Points on a hilly landscape, in no order, each with its height.
A ball rolls from a point to the lowest of its 2 nearest points, and stops where none of them is lower. Distance is the straight distance between rows; heights are no part of it.
Beza: [141 146 156 112 105 106 152 165  54 128 128 143 139 161 170 157 133 170
 122 126 124 172 124 146  95 159 145 147]  h=53.0
ded: [159 133 156 126 127 194 137 179  73  72 136 142 139 102 118 188 126 102
 114 114  95 120 142 145 144 136 137 133]  h=43.5
nom: [132 153 132 140 119  89 147 143 111 157 131 129 128 161 183 122 139 170
 156 117 144 140 114 102  72 180 169 101]  h=56.7
sife: [130 129 175  80 128 109 142 141 141 111 169  56  93 158 125 132 123 109
 160 103  89  73 133 111 126 139 122 130]  h=86.0
fazil: [152 120 159 154 111 216 128 210 139  85  98 161 107  71 146 130 131  78
 136 122 116  97 168  72 140 161 181 115]  h=23.0
Mubo: [128  50 158 143 107 166 124 171 147 126 125 138  95  94 172 105  85 101
 174 115 140 169 136  89  94 123 125 112]  h=57.8
Sig: [144 119 130 177 149 175 124 107 136 132 143 143  92 133 169 124 115 154
 135 167  82  99 121  86 111 133 167  96]  h=42.7
Muve: [136 141 134 154 135 124 134 116 117 150 148 121 109 154 168 131 131 165
 142 142 105 100 108  93  95 142 175 104]  h=50.3
turem: [110 140 116 145 166 105 117  42 135 183 166 113 113 160 106 131 156 151
  98 146 123 102  52  91 124 115 138 138]  h=66.8
Zogi: [149 122 145 169 118 202 118 178 135 102 101 172 102  89 146 127 133 113
 136 138  97 101 161  90 129 141 177 105]  h=27.3
botuv: [129 131 117  80 162 132 129  75 121 124 164 134 145 148  77 134 144 128
  84 155  71 145  98 180 168 112  95 174]  h=83.6
kuv: [131 106 178  99  90 142 127 170  62  82 106 130 119 116 120 196  78 119
 131  99 118 154 134 156 123  89 128 149]  h=22.3
vum: [132  93 131 113  82 155 132 207 158 118  81 191 162  70 156  98 135  91
 137 108 178 211 129 116 113 154 132 142]  h=52.7
ragin: [113 192 131 107 124  26 135 129 111 139 143  77 128 178 124 164 170 156
 118  96 169 112 111 115 110 137 135 144]  h=63.1
pizab: [142  82 112 137 183 210 121  75 142 117 150 174 122 115 124 113 129 123
  86 190  69 181 119 131 168 150 105 130]  h=27.2
fis: [140 135 103 164 126 156 120 146 145 135 103 179 140 114 127  96 168 117
 113 142 128 139 164 134 143 159 136 110]  h=38.2
ruti: [142  92  79 112 128 103 130  64 134 175  98 191 196 131 133  96 137 149
 128 161 186 175 136 135 129 161 131 122]  h=47.2
peto: [119 103 119 115 180  98 131  73 161 189 191  93 141 160 133  80 177 117
 118 154 123 115  97  93 123 171 120 146]  h=75.4
tibem: [150  79 132 180 174 204 123 116 158 125 149 146  80 114 173  96 118 128
 120 183  83 134 135  75 125 139 137  93]  h=36.2
livi: [124 175 151 163 122 166 125 124 113 104 118 128 100 117 110 149  91 146
 133 150  89  21 151 117 132  89 169 104]  h=82.5
lem: [107 139 121 122 166 125 125 115 188 136 148  57 111 129  87  68 124  83
 137 113 131  89 130 144 157  96  67 147]  h=35.4
Sevu: [126  71 139 128 146 146 125 118 162 146 161 100 110 125 152  94 108 103
 150 136 109 152 119 115 120 122  93 127]  h=67.2
Zur: [125 134 106  97 129 135 119  99 122 107 130 146 149 121  74 149 122 129
  94 131  94 152 115 201 168  80  84 159]  h=79.9
lizel: [127 149 168 124  80 116 144 198  78  91  99 137 114 123 142 167 101 144
 151 106 135 112 166 127  94 128 170 128]  h=40.8
sapo: [149  83  81 118 151 143 125  74 146 152 109 183 187 118 115  76 147 123
 112 179 141 164 156 144 161 163 115 134]  h=39.2
tiv: [125 155 162 133 120  63 128 117  55 146 110 102  94 175 151 174  93 177
 102 131 137 117 104 126 104  90 168 157]  h=68.7
punip: [116  80 112  91  83 143 103 184 170 127  89 168 183  62 146  84 120  95
 128 113 177 207 134 145 126 117 101 139]  h=50.6
zope: [133 103 165  51 136 152 124 142 134  78 153  78 126 125 104 151 102  86
 144  90  92 142 119 165 155  96  80 140]  h=68.5
lebup: [118 125  74 136 157 113 120  79 177 160 124 114 180 111  83  64 144 107
 112 153 168 122 151 158 169 120  83 140]  h=25.0
vom: [116 148  82 166 117  85 138 118 140 165  99 152 172 125 135  99 156 147
 140 119 225 154 140 112 111 184 139  96]  h=56.0
zes: [117  95 127  60 133  52 125  96 154 171 151  99 169 159 149 102 151 129
 144 118 152 175  94 128 115 154 107 133]  h=70.7
Lavu: [139 132 167  96  97 118 151 194  65 104 113 143 142 138 159 155 123 154
 145 107 141 197 128 153  87 164 132 138]  h=56.3
godak: [134 119 181  61 116 112 133 151 113  89 145  65 109 155 112 162 113 102
 160  92  93 110 136 141 138 114 104 143]  h=78.5
kom: [130 123  93 171 138 147 112  77 107 149 107 200 116 135 127 143 125 164
 100 165 101 148 103 138 135 115 140 120]  h=55.2
Tofa: [110 181  85 119 128  54 122  87 145 145 141 102 154 150  79 140 166 136
 115 114 184 118 115 148 147 116 104 125]  h=68.6
zosaf: [127 175 128 173 110 129 132 164 130 116  99 135 111 115 147 135 125 146
 154 112 136  62 162 107 106 135 185  93]  h=31.5
Petat: [144 172 120 126 134 142 148 169 130 104 157 110 132 135 107 123 163 119
 128 114  85  85 166 155 160 156 121 132]  h=29.3
Gopa: [131 114 147  66  97 108 138 171 108 113 122 143 170 132 148 139 135 135
 142 102 147 212 126 167 111 148 105 131]  h=60.5
fid: [117 105 131  94 153  70 128  76 153 183 176  99 140 165 144 105 166 128
 126 126 136 142  85 102 110 156 122 137]  h=72.8
giv: [116 147 124 149 115  68 126  96  71 154 104 129 106 161 145 174 109 178
 107 121 158 151  82 134  94  91 155 141]  h=66.1
dopar: [139  60 173 134 115 181 134 164 122 101 146 140  91 108 171 140  84 113
 170 130 111 145 133  87  95 143 150 105]  h=62.9
lof: [115 185 124  99 129  38 127 114 114 130 145  82 120 176  94 163 163 142
 107 110 147  98 108 144 131 101 116 151]  h=65.4
Mazik: [115 146 180 138  97 138 134 123  81 112 117 118  96 132 137 174  65 154
 141 149  96  55 149 105 104  96 176 119]  h=77.2
zoles: [112 116  87  94  95  82 111 119 159 141  98 151 187 104 118 100 121 132
 127 118 196 181 137 168 129 105  96 117]  h=41.1
tuz: [106 139 130  89 154  82 118 100 192 143 149  45 118 152  93  98 137  94
 136  96 140 100 102 130 144  95  78 141]  h=43.2
limag: [133 177 128 138 102  83 144 162  56 128 111 153 139 158 141 165 142 177
  99 130 144 149 141 159 110 136 150 150]  h=49.8
kini: [110 124 116 139 109  81 109  88 111 137 100 131 105 142 120 169  99 155
 132 111 152 149  87 146 106  64 120 128]  h=61.8
lep: [121 102 138  58 104  75 129 133 128 138 126 122 166 149 158 121 127 136
 149 108 151 214 108 160 103 148 102 125]  h=64.8
ves: [105 135 122 103 150  58 117  56 135 183 159  96 140 161 107 138 174 145
 108 118 160 126  64  97 122 134 133 139]  h=69.8
satem: [147 174  98 149 123 141 127 147 117 124 109 181 158 138 125 120 193 146
 101 143 114 123 169 142 148 175 154 116]  h=42.6
Tepi: [120 166 129 110 116  35 145 135 106 144 137  97 129 173 156 142 160 156
 139 103 170 142 107 122  86 166 144 125]  h=60.9
Mab: [147 106 153  97 116 176 131 161  75  86 131 149 148 113 130 193 110 106
 115 104 112 174 116 164 135 117 114 143]  h=35.2
dudif: [134  74 144 106 133 147 119 104 136 126 161 121 106 140 139 135 100 125
 141 130  85 168  93 127 124 109 105 133]  h=72.9
birid: [148 102  93 144 178 187 119  70 142 140 129 179 142 125 116  90 150 126
  91 191  93 164 148 138 174 158 117 128]  h=32.0
Mabi: [139  63 145 150  96 180 120 198 153 119  98 173 119  73 166 102 106  83
 155 118 155 188 132  87 108 130 139 131]  h=54.7
ruk: [103 148 142 151 123  90 137 128 150 132 124  51  89 130 133 134 105 123
 177  83 169  50 129  79 109 124 143  93]  h=50.1
tup: [120 167 100 144 169 116 135  87 166 153 160 100 129 147  88  88 168 122
 111 140 122  79 118 137 155 141 112 135]  h=10.9
Kezo: [112 147  73 156 180 116 127  54 172 169 135 105 165 126  70  73 156 107
 103 160 167  99 130 138 172 132 102 137]  h=19.1
mito: [126 139  79 144 128  77 135  65 122 175 116 155 182 146 115 117 156 159
 122 143 197 152 119 128 125 162 145 111]  h=52.8
dovi: [146  62 125 163 173 212 124  99 152 113 150 171  96 109 157 109 115 123
 100 187  83 177 121  90 141 143 115 110]  h=32.2
Simer: [154 101 132 143 127 189 125 134  72 111 116 194 123 117 157 174 121 145
  98 152  86 185 114 129 124 138 146 131]  h=46.0
tosim: [110 174 134 153 108  92 143 150 127 117 114  89  99 129 135 144 116 138
 171  86 162  54 149 102 102 132 162  89]  h=41.2
Pifa: [121 177 104 202 137 138 122 118 142 141 109 128 107 117 123 125 136 151
 135 124 142  64 130 105 129 117 166  83]  h=21.6
rubol: [126 116 138 150 161 195 135 186 170 103 130  79 114  80 111  69 129  51
 145 122 113  90 179 125 155 130  73 150]  h=23.8
vozuk: [152 157 150 110 121 167 156 201 105  75 145 114 138 118 117 159 149 109
 138  97  88  82 176 139 148 165 136 128]  h=37.2
zod: [107 155  82 106 137  72 112  47 149 145 131 129 155 141  62 139 141 138
  94 131 161 125  90 167 155  82  92 145]  h=71.5
monu: [139 119 119 162 130 184 121 166 150 112 114 164 122  98 121 105 147  98
 126 125 111 131 155 128 151 132 129 122]  h=33.8
ranip: [145 170 146 156 142 188 128 117  84  98 128 142 104 132 119 166 106 159
  98 171  53  65 136 131 150  96 162 138]  h=86.2
seveg: [147 152 154 131 150 153 136 115  70 121 155 124 111 158 122 166 115 159
  84 167  51  92 110 137 147 109 145 166]  h=89.2
tes: [121 137 188 108  75 110 138 196  52  77  89 124 105 116 121 191  76 128
 141 102 148 122 170 140 106 109 155 147]  h=34.4
Vubi: [114 114 132  55 139  78 103 104 180 126 146  68 137 146 104 106 131 105
 133  97 123 138 102 155 147  86  70 143]  h=52.2
bimir: [109 129 122 176 144 102 134 131 160 172 142  55  99 126 166  98 121 115
 166  99 169  83 126  69 108 148 127  99]  h=57.7
Podaf: [133 127 103 173 152 161 112  64 118 143 125 167  92 143 117 143 120 161
  95 172  78 113  87 131 133  98 134 130]  h=59.5
Rap: [135 107 180 118 110 157 150 181 120 105 148 104 104 120 170 136 101 121
 179 119 103  91 160  88 100 173 163 103]  h=70.3
zil: [141 126 142 110 155 160 134 103  85 116 167 129 118 149 109 161 126 138
  92 154  56 131  95 154 152 116 115 165]  h=87.1
noked: [103 109  75 108 120  81 107  90 171 162 109 113 202  95 116  69 127 119
 121 133 212 146 150 150 145 111  86 127]  h=33.6
Suno: [113 174  85 205 125 117 116  95 124 150 100 153 122 121 103 143 141 163
 117 119 162  99 113 125 128  99 155  96]  h=28.9
lim: [123  95 148  41 132 114 109 124 157 104 151  73 142 136 119 123 113 100
 135  99  97 167 104 166 156  98  74 144]  h=61.0
kat: [143  95 149 122 159 229 132 184 159  74 148 100 131  67 109 110 113  39
 135 112 115 127 156 125 158 128  87 139]  h=19.2
Toku: [111 123 115 140 153 144 132 153 186 126 138  60 120 102 103  62 120  69
 150 118 133  90 161 144 151 102  57 147]  h=29.6
lodos: [113 104 128 135  94 127 109 120 132 115  93 148  94 110 105 153  82 126
 149 100 138 133 116 145 122  54 118 124]  h=51.7
Kilek: [139 169 141 152  88 133 146 212 100 100  88 158 120 111 159 145 130 147
 149 110 135 106 167 113  91 155 188 115]  h=38.8
Meror: [111 136  79 123 117  96 113  72 130 138 111 170 158 129  84 139 131 147
 100 141 141 155 119 181 147  84 103 141]  h=75.2
Dok: [121 104 121 158 109 153 110 145 146 117 102 170 104  97 113 127 106 117
 145 115 133 136 129 137 123  84 126 120]  h=42.3
pesu: [115 160  94 130  95  76 140 173 150 136  99 153 163 118 134 102 156 137
 148  97 211 161 163 144 102 167 118 111]  h=58.8
Nik: [124  96 136 161 143 136 131 132 159 153 150  89  90 131 167  93 112 111
 166 126 128 110 130  89 102 136 119 106]  h=62.5
feba: [128 179 116 117 148 104 145 130 154 132 170  85 119 156  97 112 170 121
 127 113 103  65 129 140 147 145 109 137]  h=19.8
loto: [137 188  90 150 113 103 135 131  95 131 110 174 157 150 114 142 175 165
  95 147 138 127 152 159 134 148 146 125]  h=46.2
toven: [155 103 147 150 108 211 129 220 162  86  96 146 125  54 134 118 140  35
 125 110 136 127 159  81 159 149 148 144]  h=19.7
Bime: [124 136 107 171 177 154 121  48 146 165 156 134  88 152 113 114 131 149
  98 172  95  97  74 101 134 112 141 123]  h=63.6
Nizus: [125 152 176 136 104 104 132 130  54 127 110 108 100 154 149 183  68 172
 114 148 109  75 142 123 113  87 178 147]  h=72.5
musop: [111  93  98  72  83  96 110 144 167 140  83 158 201  89 147  77 114 133
 135 118 200 201 140 157 116 131  96 121]  h=46.4
kipor: [129 120 190  89 118 140 152 152 128 103 167  70  99 143 146 147  92 113
 174 123  79  64 151  90 112 158 149 108]  h=78.0
lik: [144 110 106 163 129 179 109 104  99 129 100 216 119 119 143 149 136 155
  98 171  91 177 121 126 134 139 151 122]  h=50.8

For each start below, name the point where the ball stops.
godak: kat
sife: tup
pesu: tup
zil: pizab
Mabi: tup
Tofa: pizab
vom: pizab
Muve: pizab
